Points, in no order, along strands that fork, close into loops and pass close to each other.
In the rows, zero is written as 128.
Points whose rows are less than 80.6 apart are linked; no others are. Some points are linked to none.
zem: [150 115  90 163  89 124 161  84  73 133 166  87 102 163 173 144 155 174
 154  88]
sud: [122 149 142 162 130 107 170 141 128  83 218 104 129 128 107 164  88 134
 181 103]
sive: [138 142  82  98 127 109 144 124  96 165 108 159  66 170 129 149 117  89
  89 126]
Beko: [160  99 103 152 143 142 117 127  55 119 141  97 132 118 151 127 161 193
 108 120]
Noke: [114 102 110  77 113 130 115 126  97 132  94 106 132 131  74  73 166 187
 143 127]
mafel: [100 106 154  79 115 149 129 131 174 121  93 135 147  98 106  83 133 136
 152 158]
Meli: [119 172  97 163 138 111  99 142 179 165 106 115 166 186  90 128 158 136
 146  95]
Tedu: [172 152 128 150 134 169 156 134  64 104 190  95 140 140 144 166 121 171
 174 117]
Pag: [108 156  95 144 130  82 113 106 173 177 108 121 115 181 140 139 142  95
 114 107]
davap: [ 91 141 139 129 110  78 104 126 140 112 147 123 166 111  34 111 132 115
 124  94]
bezut: [130 119  80  88 121 121 115 132 131 172  62 155 105 161 113 101 151 109
  94 146]
karev: [131 130  77  94  98 114 160  84  89 176 118 121  73 179 156 132 148 144
 129 105]
lonu: [128 188 103 140 153  83 105 124  97 132 127 116 108 182  79 159 129 108
  92  84]
puzu: [144 144 106 179 150  93  88 142  94 126 153 111 174 146  47 125 161 156
 102  76]
Mur: [122 166 139 151 146 124  92 133 216 110  81 170 151 123 170 133 116  88
 103 155]
Tiz: [127  77  89 159  98  52 147 115 115 142 169 165 107 107 131 130 131  76
  79 114]
nop: [157 171 123 163 180 123 142 155  92  98 204 108 132 153 112 181  97 138
 153 114]
Baduk: [130 115 158 158 151 118 129 142 103  61 183 112 145  79 110 138 106 137
 121 128]
keko: [144 131 183 155 122 175 144 126 111 101 165 114 129 103 187 159 100 139
 159 126]
Fepeb: [167 113 139 189 144 156 130 127 101 141 164 110 121 131 210 150 129 164
 135 121]
pas: [105 136 158 113 146 127 108 144 154  98 112 126 146 111  83 112 119 121
 133 138]
difa: [117 120 142 190 141  68 115 118 159 126 182 121 131 122 145 151 120  96
 116  94]
rufiz: [ 99 137 139 120 120 131 150 120 177 149 132 109 114 145 154 136 112 129
 171 123]
febi: [134 176 122 176 154  92 113 143 135 134 174 114 155 168  71 159 129 120
 140  75]
lon: [119 130 141  51 105 178 143 120 111 126  80 124 123 127 103  98 138 155
 154 145]
sasu: [110 141  74 123 114  67 127 103 154 203 108 145  99 182 135 139 138  70
 100 109]
lameg: [123 152 167 174 161 123 118 131 190 119 136 146 111 129 187 160  87  84
 114 149]
givu: [151 155 128 178 171 106  94 158  96 104 167 114 174 131  59 145 136 140
 112  95]
ner: [ 83 113  97  51  77 124 163 111 154 186  92 129 126 145 109  94 134 122
 165 134]
rone: [134  81 122 168 121 109 137 131 114 106 191 102 155 108 123 111 145 182
 164 102]
bilo: [114 179 167 150 165 135 123 141 192 108 127 140 114 136 158 163  79  83
 132 150]
nazel: [158 151 103 128 161 140 122 112  72 156 109 136  70 157 183 160 120 123
  64 145]
fugu: [151  97 119 132  91 159 142 114  53  84 155  82 154 104 115 109 164 199
 156 117]
Lete: [159 152 119 118 142 152 144 122  64 145 119 158  72 139 180 171  98  96
  63 154]
papeb: [160 166 136 149 188 153 133 161 101 110 179 110 137 144 120 166 104 151
 160 131]
Kedob: [104 189 150  92 133 154 166 145 150 116 145 100 112 163 101 163  83 133
 202 113]
bavaf: [103 106 149  74 101 125 154 163 151 119 122 172 129  82  75 117  92  66
 122 148]
nibes: [108 126 124 100 120 125 128 144 105 101 139  97 142 129  60 107 135 179
 172 108]
sotag: [108 149 144  86  86 153 168 108 130 133 136  94 116 147 130 135 118 147
 201 103]
dobe: [118 141 159 134 140  83 118 129 140 102 151 154 134 103  88 143 102  63
  89 123]
biba: [149 126 156 124  68 153 150  82  89 124 149 121 101 131 206 154 122 112
 156 124]
rer: [127  73 154 199 143  97  83 133 173 122 149 124 178  90 137 103 159 133
 111 114]
Ropu: [110  84 153  89 120 115 110 141 132 104 120 150 157  73  65  80 134 117
 112 148]
Dusi: [ 98 111 108 120 121 110 109 134 154 150 113  96 143 145  98  93 158 163
 164 110]
zabut: [139  80 153 145 136  99 110 141 124 104 144 173 143  63 114 114 119  75
  60 147]
Nok: [133 146 138 211 159  86 104 125 170 141 155 124 136 147 148 160 126  92
 102  93]
sof: [111 157  99  82 127 124 111 129 168 148  61 147 122 164 107 109 139 108
 118 148]
ruf: [121 103 156 100 135 146 126 138  92  76 132 115 151  76  81 102 130 164
 129 139]
pib: [136 182 111 100 158 106 136 131  80 115 128 145  77 158 105 176  90  76
  78 132]
Kifan: [136 105 128  77 118 174 127 115 108 140  71 134 121 126 134  92 152 158
 121 153]
ramu: [105 127 105 147 106  59 111  99 145 171 130 144 146 133  79 118 155  88
  80  90]
kap: [148 135 126 145 138 111 153 111  79 110 167 153  85 115 163 168  92  93
  73 139]
lol: [127 126 146 167 139  74  97 119 110  99 155 141 163  92  69 127 138 102
  59  98]
Fifen: [143  96 101 174 125  96 136 135 100 108 213 101 163 131  95 115 150 185
 176 100]
limi: [127  71 146 119 117 116 135 158 138 117 131 180 131  68 114 117 107  71
  79 151]
Turu: [ 75 159 111  62  99 105 175 131 174 170 118 142 109 152 101 143  83  56
 159 133]
nuvi: [164  83 124  83  83 173 141 115  48 121 103 149 127  89 140 109 149 133
  97 149]
Lag: [124 139  96 143 139 127 101 119 187 154  73 141 114 166 195 118 143 132
 117 147]
vimu: [128 108 160 139 155 156 114 162 148 100 136 114 164 100 106 108 129 164
 165 135]
ren: [ 97 135 113 113 123 107 113 147 136 132 133  95 148 150  59 109 142 161
 176  99]
funil: [158 108  92 160 164 125  95 145 114 156 141 104 154 168 118 106 173 186
 155 111]
sogup: [129 153 145  92 149 159 136 138  86  92 122 113 117 118 104 140 109 145
 127 139]
nuta: [103  85 115 147 100  67 142  97 133 123 178 116 127 106 129 113 139 135
 135 105]
teto: [128 127 117 179 135  72 113 102 174 174 137 157 111 146 175 150 126  55
  69 118]
mebet: [156 154 118 189 189 140  85 151 143 132 107 125 129 153 169 151 129 131
 101 144]
tuse: [148  92 103 136 154 124 101 121  62 122 121 112 124 113 138 113 164 171
  78 133]
Rebe: [146  93  76 107 113 105 137 125  72 146 115 159  93 131 117 118 139 115
  73 130]
pov: [116 108  81  72 103 121 133 117 131 182  74 140 103 162 118  94 156 132
 120 136]
res: [125 150 163 120 121 132 167 112 115  97 167 130  97 116 149 162  82 106
 134 126]
dip: [130 155 102  99 131 121 147 120 136 168 103 155  68 172 148 152 105  82
 107 138]
zogo: [ 95 177 153  79 103 146 180 116 148 127 143 104 101 152 125 159  87 119
 193 111]
simun: [ 96 150  72 114  99  65 168  86 113 164 157 113  78 179 127 149 122 114
 148  93]
Sono: [ 76 149 119 114 112 110 159 105 201 174 126 107 119 159 165 140 102 103
 176 126]
Tefar: [145 122  71  92 117 116 148 138  65 153 104 161  75 151 110 138 123 100
  73 126]
Nidav: [111  89 107 117 112  97 104 122 171 166  92 152 146 122 118  84 159 101
 100 141]
kan: [ 99  81 191 124 102 127 156 114 172 103 170 139 151  54 143 112 103 114
 150 139]
fepu: [124  92 135  86 124 124 119 144 119 120 104 161 135  92  83  93 130 109
  98 153]
mize: [120 139  78 115 112  78 118 117 140 190  92 158 110 171  98 125 146  71
  80 111]
Zagu: [131 145 161 126 161 105 114 142 100  74 149 153 135  84  80 148  95  76
  70 143]
gigul: [151 107 123 126 117 186 116 107 113 156  78 112 120 145 193 108 166 182
 139 139]
mabok: [140 162 109 111 134 145 150 116  66 115 135 100  91 158 129 156 121 158
 134 111]
sovaf: [143 141 163 103 133 175 145 125 111 126 111 157 100 112 166 145  95 101
 102 166]
luval: [101 153  97  74 103  83 148 124  99 124 135 136 102 147  51 128 114 104
 129 115]
bav: [116  97 133 122  93  89 169 122 126 109 174 161 117  84 115 131 100  82
 112 132]
big: [163 162 163 146 135 200 149 139 127 139 160 112 137 155 178 160 110 155
 206 131]
Mel: [133 109 157  77  70 158 165 102  99 110 133 138 125  96 131 121 120 117
 150 135]
fipu: [ 95 149 145 123 125 119 119 129 230 121  96 161 152 112 151 124 105  75
 131 161]
Fureb: [102 167 186 142 153 136 143 144 200 100 149 129 120 117 145 164  68  86
 158 142]
nizu: [126  92 120 136 118 134 124 103 155 166 106 126 111 135 189 105 152 148
 126 134]
zol: [115  92 154 116  88 115 176 115 142 127 167 160 118  79 146 132  96  86
 127 134]
tifo: [133 149 105 119 159 158  78 156 168 108  37 146 157 129 144  96 155 162
 128 162]
gem: [134 138 114 114 146 165 100 137 165 120  49 150 132 132 170 102 140 153
 121 173]
rep: [122 109 160 107 125 124 142 157 156 114 129 180 124  83 108 129  86  55
  96 157]
zaku: [115 109 124 134 127  99  82 145 104 104 130 108 174 109  37  89 161 168
 128 103]
mele: [147 120 107 134 125 111 149  98  77 126 150 137  89 128 161 144 123 123
  90 127]
gika: [115  75 135 111 103 127 129 113 118 122 131 112 142  97 121  87 156 177
 146 116]
ladig: [109  68 102  98  92 114 137 120 164 180 102 152 130 116 138  85 149 112
 120 142]
fesa: [149 118 115 152 153 106 108 153 109 120 185 107 176 142  70 113 151 176
 174 106]
veluk: [163  96 138 117  79 173 128  95  94 170  97 150 101 133 223 123 146 116
 116 150]
beg: [ 89 151 138  89 114  93 155 121 151 126 152 130 111 129  93 139  94  87
 147 120]
sose: [127 107 185  99 103 205 131 125 153 110  87 122 155  86 155  97 136 158
 178 159]
romap: [116 113 109  50  75 143 172 137  99 140 105 157 103 122  85 116 115 110
 132 128]
nuso: [142  72 113 149 137  89  84 115 114 141 116 147 141 106 123  93 169 121
  62 130]
povu: [126 102  93  74 106 119 129 119  61 115 111 128 121 121  69  87 156 168
 110 130]
zan: [130  82 169 174 156 105  89 137 143  95 145 133 163  68 126 107 137 119
  93 136]
Tal: [148 105  63 101  90 112 154  86  66 178 114 139  73 167 157 124 160 141
 104 111]
motiz: [109 128  96 104 105  96 130 136 169 174  92 164 120 146 108 125 124  57
 100 133]
Zifa: [ 97 135 126 126 110  84 102 139 114  96 153 107 166 115  17 105 135 150
 146  94]
Kive: [151 118 110 119 145 184 109 127  88 145  76 101 123 144 155 111 165 195
 128 141]
zufe: [126  89 104 131 135  99  77 135  84 116 115 109 158 114  62  79 178 179
 106 111]
Lim: [131 123 163 128 140 167 142 155 133 103 158 107 156 111 110 124 116 168
 192 124]
Tugam: [127 106  96 164 128 132 111 107 185 174  93 127 116 158 220 110 157 155
 131 139]
Mikul: [155 153  94 197 172 127  86 141 168 155 101 131 124 183 193 143 144 135
 114 129]
Kekom: [141 147 150 114 133 168 158 153 107  97 177 102 157 130  90 136 118 177
 209 116]
tero: [142  81  86  86 108 121 131 143  73 137  96 162 112 109  93  97 146 121
  74 139]
lelef: [142 102 112 161 147 115  73 117 168 141  74 154 146 123 169  94 169 127
  74 154]
nuren: [102 122 162  93 133 167 116 153 185  94  78 133 164  90 100  84 131 149
 164 168]
guf: [154 169  85 136 186 140  76 160  84 137  84 101 136 178  87 136 158 157
 102 124]
peka: [123 169 165  47  96 178 172 119 113 115 108 139  99 133 116 148  91 101
 162 144]
rof: [118 141 144  93 135 118 145 130 100  90 144 136 112 110  88 134  98 112
 116 136]
Tori: [135 142 106 158 153 111 128 140 133 151 160 101 117 177 134 149 129 149
 162  97]
nuse: [127  85 152 156 141 132 103 122 180 129 108 153 137  91 180  99 135 120
 103 166]
mava: [105 157 103 138 131 101 105 128 171 158 105 109 133 176 110 128 146 123
 141 106]
fes: [154 140 113 148 165 139 123 149  58  91 161  97 134 116 114 155 127 169
 113 129]
tukel: [144 129 141 127 142 199 121 147 139 124  86 115 146 126 156 109 140 182
 168 156]
taf: [124  79  92 136 128 118  90 114 153 163  75 123 135 140 153  73 186 166
 114 138]
ture: [151 175  90 144 186 126  74 138  91 140  77 111 118 175 114 145 154 132
  66 127]
bika: [143 153 109 129 130 163 138 109 119 170 100 104  86 192 188 146 135 161
 149 118]
bidap: [152 142  94 154 175 100  87 120  84 143 111 117 101 162 133 146 147 124
  61 117]
sebu: [136  84 157 133 114 167 131 117 123 123 127 108 145  98 159 104 150 176
 154 126]
mik: [154 105 118 178 133 136 136 118 118 153 165 103 117 151 197 141 141 171
 152 103]
kebop: [126 184 153 205 161 105 116 139 199 133 151 131 155 151 123 172 111  83
 116  94]
dut: [130 143 146 162 159  95  93 140 107  92 147 122 155 111  73 137 129 113
  87 102]
gomu: [132 107 138 188 145  87 111 106 175 157 145 154 108 126 206 141 120  77
  84 135]
godir: [110 117  97  60  91 130 151 104 115 171  95 125 102 157 114 102 148 144
 148 122]
Tirir: [139  99  99 147 146 130 104 135 119 152 112 102 129 155 138 104 165 183
 136 114]
gadi: [114 178 134 143 152 140 143 152 192 140 145 110 126 174 142 161  96 120
 196 122]
vasu: [ 86 115 168  83  80 125 171 117 138  85 169 115 148  78  81 111 107 139
 183 123]
Tef: [107  72 128 157 104  89 137 111 139 121 181 101 145  96 136 105 147 162
 156 101]
mog: [124 144 104  70  85 147 161  90 102 169 100 113  85 176 147 131 141 142
 158 112]
Saguk: [101 211 150 134 149 133 115 153 215 105  96 138 157 146 100 152  98  86
 144 130]
nubuv: [155 124 124 110  97 145 156  98  75 142 130 147  87 131 175 147 121 113
 105 132]
kos: [132 110 169 151 169 132 103 150 120  81 148 124 148  75 119 128 115 130
 102 142]
pepid: [130  97  84 155 111  48 124 104 115 161 148 156 107 136 129 130 147  81
  75 103]
Pago: [122 163 171 133 165 134 141 166 129  68 180 111 143 112  82 160  80 124
 168 123]
Beda: [131  76 113 179 135 127 111 131 177 163 136 106 153 137 171  98 167 174
 163 120]
sazaf: [142  97 159 134  75 154 140  86 111 135 144 114 121 114 207 128 141 137
 159 119]
Petid: [116 117 142  97 131 145 124 153  86  76 139 100 158  92  51  98 134 187
 159 127]
Rav: [ 90 144 142 113 118 136 138 125 232 133  95 157 139 116 187 125  99  96
 153 170]
fudut: [153  72 116  78  59 165 159 134  65 124 104 159 121  89 118 109 139 117
 107 136]
Pazil: [127 144 114 144 150 144 116 153 186 142 111 116 146 166 138 124 137 153
 178 133]
Gofif: [104 164  89 144 126  70 148 105 132 159 164  99  84 187 137 167 118 115
 152  81]
Bagu: [141 115  95 151 152  98  81 139  77 123 128 101 150 142  79 110 170 167
 103  98]
mub: [159 141 138 122 167 174 108 135  52 106 123 117 114  80 157 158 130 151
  64 172]
feke: [140 143  91 109 163 141  96 147  72 131  92  93 121 162  87 118 157 181
 119 125]
dufo: [127  84 117  95 101 132 149 124 135 161 108 159 110 116 140 108 131 108
 111 142]
bagep: [116 152 154 172 149 113  99 144 189 118 126 126 168 124 101 132 128 104
 123 111]
rudo: [119  85 180 115  65 167 146 103 146 123 141 102 156  90 172 108 142 149
 199 118]
Kogoz: [123 168 156 120 155 133 147 155  88  46 175 106 131 101  74 162  81 130
 138 133]
zepig: [155 135 122 135 179 151 101 153  57  97 134 102 131  93 123 152 137 164
  81 148]
tem: [129 161 163 141 119 154 173 129 136 115 182 106 116 140 157 174  85 135
 193 103]
Kavi: [124 152 107 114 141 126 109 126 171 145  71 155 110 161 152 123 130 104
 105 154]
fim: [130 113 124 141 123  71 106 125  88  89 154 153 151  91  56 117 134  95
  62 120]
keku: [156 108 114  88 119 157 137 121  41 112 112 140 120  95 123 121 142 143
  76 151]
Ruten: [105 154 113  60 105 141 163 118 152 167  92 138  93 164 125 127 110 103
 149 140]
rebez: [113 166 188 139 162 144 143 162 170  84 170 118 133 114 114 163  69 105
 171 131]
zum: [158 174 128 124 197 170 116 175  86 107 147 104 147 141  89 156 116 162
 153 144]
valek: [131 166  79 160 146 115  88 126 192 157  69 139 126 187 187 134 151 130
 117 125]
Mige: [126 155 140 108 122 151 161 145  84  71 168  95 136 121  75 143 107 167
 178 115]
Feni: [144  76  67  91  73 125 154 102  76 184  99 147  94 145 145 104 167 141
 106 114]
kativ: [103 153 124  83 117 106 149 122 115 113 139 122 104 139  81 134 108 120
 145 118]
Kida: [132 118 121  90 138 125 100 146 119 130  77 161 132 120  77 101 141 102
  81 153]
zevob: [141 127 160 160 144 155 139 131 128 123 155 114 115 120 182 149 108 145
 142 123]
nako: [116 153 161 119 137 161 141 132 168 121 115 124 113 133 157 139 101 126
 156 146]
lisi: [118 118  88  88  91  87 156 137  93 131 134 160  96 129  71 129 116  88
 105 121]
Rumef: [119 149 180 117  91 166 162 101 166 145 135 131 105 131 207 154  93  98
 168 139]
tufu: [131  95 150 145 129 137 125 122 183 140 110 172 122 100 198 114 115  98
  98 175]
sesu: [148 144 176 139  95 174 154 119  85  77 173 100 132 110 167 165 103 135
 178 122]
tugi: [115 126 121 171 130  64 106 116 137 131 161 115 138 134 106 133 142 116
 111  83]
mopa: [126  79 140 143  96 146 148 122 150 147 167  94 163 116 155 107 153 186
 206 100]
fir: [148 142 101 142 165 128 117 117  86 149 116 115  83 167 168 152 128 141
  91 124]
bofo: [134 139 115 115 162 152  73 149 137 110  42 134 154 126 104  91 160 152
 104 164]
voke: [103 173 158  56  81 150 193 107 126 120 142 125  98 139 116 158  83  97
 183 123]
pinu: [142 116 160 117 140 173 130 137  76  78 139 109 146  70 121 127 125 169
 122 146]
rareb: [126 100 115 123 113 101 141 109  84  96 154 123 122 106 102 111 137 150
 111 123]
kop: [115 113 102 158 118  50 111  98 130 156 151 132 125 138 114 126 151  99
  92  93]
Nifoz: [145  99 110 173 152 122 103 143 165 160 152 111 168 152 135 104 167 170
 172 117]
finu: [107 221 136 115 156 138 117 155 186 109  88 126 131 174  90 157  98  95
 153 131]
sudo: [127 154 144 116 127 149 160 138  68  47 171  97 136 101  73 147 103 156
 143 133]
Melub: [139 152 153 161 161 121 100 164 153 118 172 123 200 129  48 123 136 138
 170 109]
deput: [104 168 115  77 128 151 133 130 163 142  71 123 108 168 121 119 123 136
 154 145]
Papef: [146 116 139 167 130 139 155 131  74  60 195  99 144  88 121 144 118 162
 130 130]
banit: [142 156 132 158 175 133  77 138 141 114  81 140 146 127 119 132 140 111
  69 145]
vekuv: [128 137 161 104 150 130 138 141  86  63 152 142 129  74  87 139  89 108
  93 156]
zab: [128 171 131 173 160 109 130 147 183 150 175 110 138 176 130 168 106 107
 178 101]
vini: [150  99 154 147 114 159 130  99 115 156 121 146 104 115 223 128 130 126
 103 151]
zusil: [134 150 133 159 165 137  81 144 182 106  73 151 153 123 152 121 134 118
 103 155]
karep: [146 131  96  99 158 165 106 131  63 138  79  98 113 147 121 118 161 187
 109 137]
zoker: [ 91 117 153 119  89 108 176 105 154 116 181 108 132 101 135 134 104 128
 181 110]
gel: [114 100 179 123  92 139 168 108 160 135 159 157 119  84 181 137  93  84
 136 143]
nes: [ 70 171 120  93 114  90 157 111 195 167 123 120 118 166 123 144  93  67
 164 126]
pazi: [142 106 115  96 100 142 158 115 104 159 111 157  92 129 153 130 122 108
 106 135]
mut: [139  82  93  68  83 138 150 139  57 121 104 156 120 100  78  93 143 137
  95 140]
Neza: [114 162 109 153 143  81 135 125 133 136 170 103 105 170 120 167 112 116
 149  86]
zike: [131 114 114 154 139  93 131 109 109 127 157 121 101 133 153 140 129 134
 108 110]
Gadu: [119  94 136 201 131  73  87 115 162 143 147 127 175 106 113 109 169 123
  86  86]
Dile: [155 162 102 186 161 124  91 144 177 158 123 134 190 179 102 120 170 148
 146 108]
tinu: [ 96 135  70 121 104  46 146  94 134 189 146 131  93 172 129 145 129  80
 124  95]
bami: [ 98 108 158  82 111 100 121 141 125  83 142 145 155  74  36  94 115 115
 129 139]
Bolu: [153 139 148 137  95 170 158 118  79  92 171  91 133 131 153 157 122 156
 192 108]
paviz: [137 116 151 149 130 145 134 110 153 150 120 153  97 122 215 133 111 112
 104 157]
pilel: [116 108  78  69  74 116 169 158  85 133 105 160  94 121  66 120 113  98
 107 120]
rin: [128 111 119 185 135  83 134 110 128 127 184 112 107 133 167 151 120 130
 128  97]
Dup: [133 164 138 130 169 129  96 138 134 114  92 142 124 137 107 136 120  93
  80 147]
Rop: [131 102 100 176 132 134 118 125 188 176 119 110 136 161 203 114 159 167
 164 124]
vuva: [167 171 106 184 184 134  91 154 160 143 126 130 170 180 121 136 149 137
 141 125]
bovuv: [135  94 171 163 154 163 103 138 162 107 106 142 147  76 181 107 128 145
 115 173]
bosar: [143 111 157 140 166 191  97 155 137  98  81 130 156  75 159 101 136 169
 120 182]
kuvur: [129  70  96 134  94  81 146 142 112 141 141 171 107  96 120 125 123  75
  77 120]
rol: [ 94 111 160 100  59 131 179  99 136  97 176  99 147  90 120 123 118 142
 201 110]
Fon: [149 132 115 135 116 177 126 101 120 173  85 109  98 177 212 128 153 167
 142 130]
mabeg: [106 118 176 119  90 153 162 101 186 150 134 138 121 107 199 133 102  99
 161 148]
dilig: [142 136 144 198 165 119  77 135 162 120 103 139 174 113 119 120 153 118
  66 121]
Puvak: [110 136 160 147 123 118 165 128 148  98 196 107 124 113 135 157  89 128
 177 105]
zipuv: [ 96 146  98  76 102  93 154 141 148 168 112 156 102 152  86 139 102  58
 124 124]
budof: [136 182 151 195 170 115 119 153 194 132 172 130 167 159 113 166 107  94
 159 107]
zukol: [ 96 152 148 114 121  81 134 125 162 124 146 148 130 119  83 143  99  59
 115 120]
sib: [157 130 138 120 133 167 146 139  89 143 109 176  86 114 182 158  90  83
  66 168]
sasi: [115 175 168  57 121 187 159 131 121 102  99 121 111 133 106 140  97 132
 171 141]
dami: [134 178  95 106 152  91 121 121  78 127 122 134  87 173  87 159 116  93
  83 117]
sis: [126  81 123 108  89 139 139 112  76  97 139  98 149  98  97  84 165 199
 151 114]
pigag: [162 115 117 114 138 153 125 117  40 116 127 132 109  90 153 140 137 145
  60 159]
Zasu: [125 132 121 157 127  76 120 115 166 167 128 168 121 137 132 147 121  44
  64 114]
Ralok: [128  87 113 122  85 106 174 146 103 110 153 172 102  84 112 140  98  74
  91 131]
Lipa: [133  84 172 130 103 187 124 118 153 126 102 118 155  90 179  91 152 171
 164 147]
Besi: [122  96 146 125  91 131 155  91 129 137 151 123 116 110 174 124 132 137
 146 116]
zode: [ 87 126 109  51  87 140 164 127 179 174  81 145 126 140 116 104 117 102
 157 154]
Sem: [157 136 163 117 138 187 123 131  54  86 136 112 130  72 154 153 121 150
 100 161]
Dibov: [116 183 144 125 145 170 147 150 191 125 115 117 122 162 147 152  93 134
 195 141]
vumuk: [142 183  97 170 158  87 107 138 101 135 151 108 129 186  80 165 137 125
 112  72]
vovi: [127 148 169 109  71 151 171  88 128 138 152 129  95 135 200 164  97  89
 175 125]
saro: [120 181 152 157 161 134 101 154 195 102 104 135 167 135 101 139 118 103
 132 127]
nadu: [117 146 127 176 135  84 103 139 147 134 168 111 169 141  70 133 142 129
 137  75]
bekoz: [151 118  91 163 140 126 135 122 124 176 156  99 113 185 170 139 149 177
 167  94]
laf: [107  87 148 115  61 146 155  90 151 152 146  88 150 115 174 107 149 158
 205 103]
fiv: [128  99  99 120 126 127 117 111 124 163  98 111 111 154 151  97 166 172
 130 121]
Depu: [ 92 105 127  65 100 131 128 144 181 140  80 156 152 107  85  78 132 106
 138 164]
karo: [132 167 133  98 169 162 119 160  94  98 112 103 127 136  80 139 116 156
 141 136]
Mitep: [117 146 147 191 144 107  95 129 189 129 113 138 181 118  94 119 149 115
  87 101]
rut: [150 101 128 180 161 111  82 118 146 142 103 153 123 123 186 119 145 107
  60 153]
zepo: [135  74 135 140 119  79 102 135 113 110 142 170 155  72  83 101 140  85
  59 129]
lezik: [154 138 138 176 188 160  89 153 124 119 107 125 131 111 179 142 124 141
  89 168]
puza: [101 177 172  76 135 165 158 148 139  88 129 109 118 129  84 146  81 130
 184 128]
zubas: [ 83 125 158  73  99 107 150 135 131  79 155 128 142  85  45 108 104 123
 158 132]
nagu: [136 124 113 103 148 136  81 140 135 126  51 160 146 124 101  88 159 119
  76 167]
vike: [ 89  98 133  64  89 118 143 156 162 138 105 161 148  91  64  93 114  81
 134 149]
baf: [149 161 121 150 147 161 144 127 109 152 137 103  94 181 183 165 114 155
 152 112]
nipa: [133 168 120 158 144 106 162 146  96  72 210  97 124 145  79 169  94 138
 163 107]
Veko: [149 119 137 175 175 139  88 128 131 131 105 145 114 113 199 132 126 120
  61 169]
Vudos: [111 120 125 142 114  84 102 114 174 159 102 160 162 118  89 101 154  87
  75 118]
vukor: [141 172 136 128 165 121 139 126  81 105 150 140  81 133 142 180  81  90
  78 143]
ros: [138 154 141 117 154 189 110 140 152 109  57 154 125 115 184 121 118 145
 116 188]
Rabe: [122 199 140 117 171 137 111 144 154 109  90 136 112 161 103 154 101  88
 112 145]
Guti: [118 139 174 101 129 200 134 147 177  95  80 130 152  97 142 106 117 159
 180 168]
Zakot: [127  74 131 150 111 157 130 128 168 161 135 101 163 123 168  92 164 192
 190 120]
Bipar: [133 148 172 134 101 179 163 125 145 130 159 100 128 142 177 159 104 139
 215 113]
tidi: [168 160 142 158 142 195 141 134 119 156 141 109 122 173 201 162 120 161
 183 131]
rizi: [137 141 119 162 142  96  99 149 128 135 182 114 190 149  44 116 151 157
 172  89]
reles: [119 131 129  31  93 163 156 127  90 123  93 136 119 124  71 101 128 141
 147 138]
zeli: [121  76 105 160  98  61 149  93 113 121 185 137 113 103 140 119 138 117
 105 119]
gemuk: [166 142 113 159 135 156 155 134  48  80 191  87 138 119 120 160 127 177
 139 129]
rima: [131  96 129 180 136  75  83 107 137 143 127 143 159 107 110 105 168 109
  54 100]
pil: [159  73 121 106  41 153 150  99  90 168 115 151 104 121 204 125 145  98
 133 129]
duza: [128  81  99 140 128 119  88 113 176 158  70 151 139 126 177  81 174 142
  98 155]
nuro: [127 125 166 148 157 131 107 169 158  98 159 116 187 102  71 114 127 141
 173 124]
Darut: [144  60  98 102  50 141 158 101  99 180 108 152 108 121 173 106 159 120
 119 121]
tos: [140 158 157 112 150 184 127 131 137 120  82 156 108 122 178 136 101 116
 104 183]
Kosa: [160  95 105 150 122 152 135 124  45  89 162  88 151 100 125 121 159 202
 126 124]
Saku: [112 126 137 109  98 136 157 100 135 142 139 109 110 136 158 135 127 143
 167 109]
Vil: [130 127 151 196 157 113 103 127 194 131 130 145 128 121 200 141 114  95
 102 146]
gure: [155 135 138 166 182 187  92 162 134 111  86 129 147 101 182 125 133 166
 117 183]
zuf: [141  82 110 148 151 106  79 123 101 134 106 124 136 118 126  92 173 157
  80 129]
fike: [130 136 113  81 138 173 113 128 135 134  44 136 119 145 135  97 147 161
 125 168]

A piece is all that can be reached along the links. How many separate loops has the piece of each point below (a circle has one, a figure eight two, a Y none), and how many tips (points with one link)?
Rav | loops 1, tips 1
reles | loops 3, tips 0
mut | loops 5, tips 6
Nifoz | loops 4, tips 1

How many points has the smallest loop of links through each point below? Write none if it is on no loop.
Mitep | 9
gure | 24
bezut | 8
sasi | 6
lelef | 13

Name the points in between on the shortest way along the links from the first point to the second, in order.
rebez, Zasu | Fureb > bilo > lameg > Vil > gomu > teto
zoker, fir | Puvak > tem > Bipar > big > tidi > baf > bika > Fon > gigul > Kive > karep > feke > guf > ture > bidap
zeli, mize | Tiz > pepid > kop > tugi > difa > Nok > kebop > budof > zab > gadi > Dibov > nako > rufiz > Sono > nes > Turu > zipuv > motiz
zukol, rol | beg > kativ > rof > sogup > karo > zum > papeb > nop > nipa > sud > Puvak > zoker
fudut, Bolu | nuvi > keku > pigag > mub > zepig > fes > gemuk > Tedu
budof, Kogoz | kebop > Nok > difa > tugi > nadu > rizi > Melub > nuro > vimu > Lim > Kekom > Mige > sudo
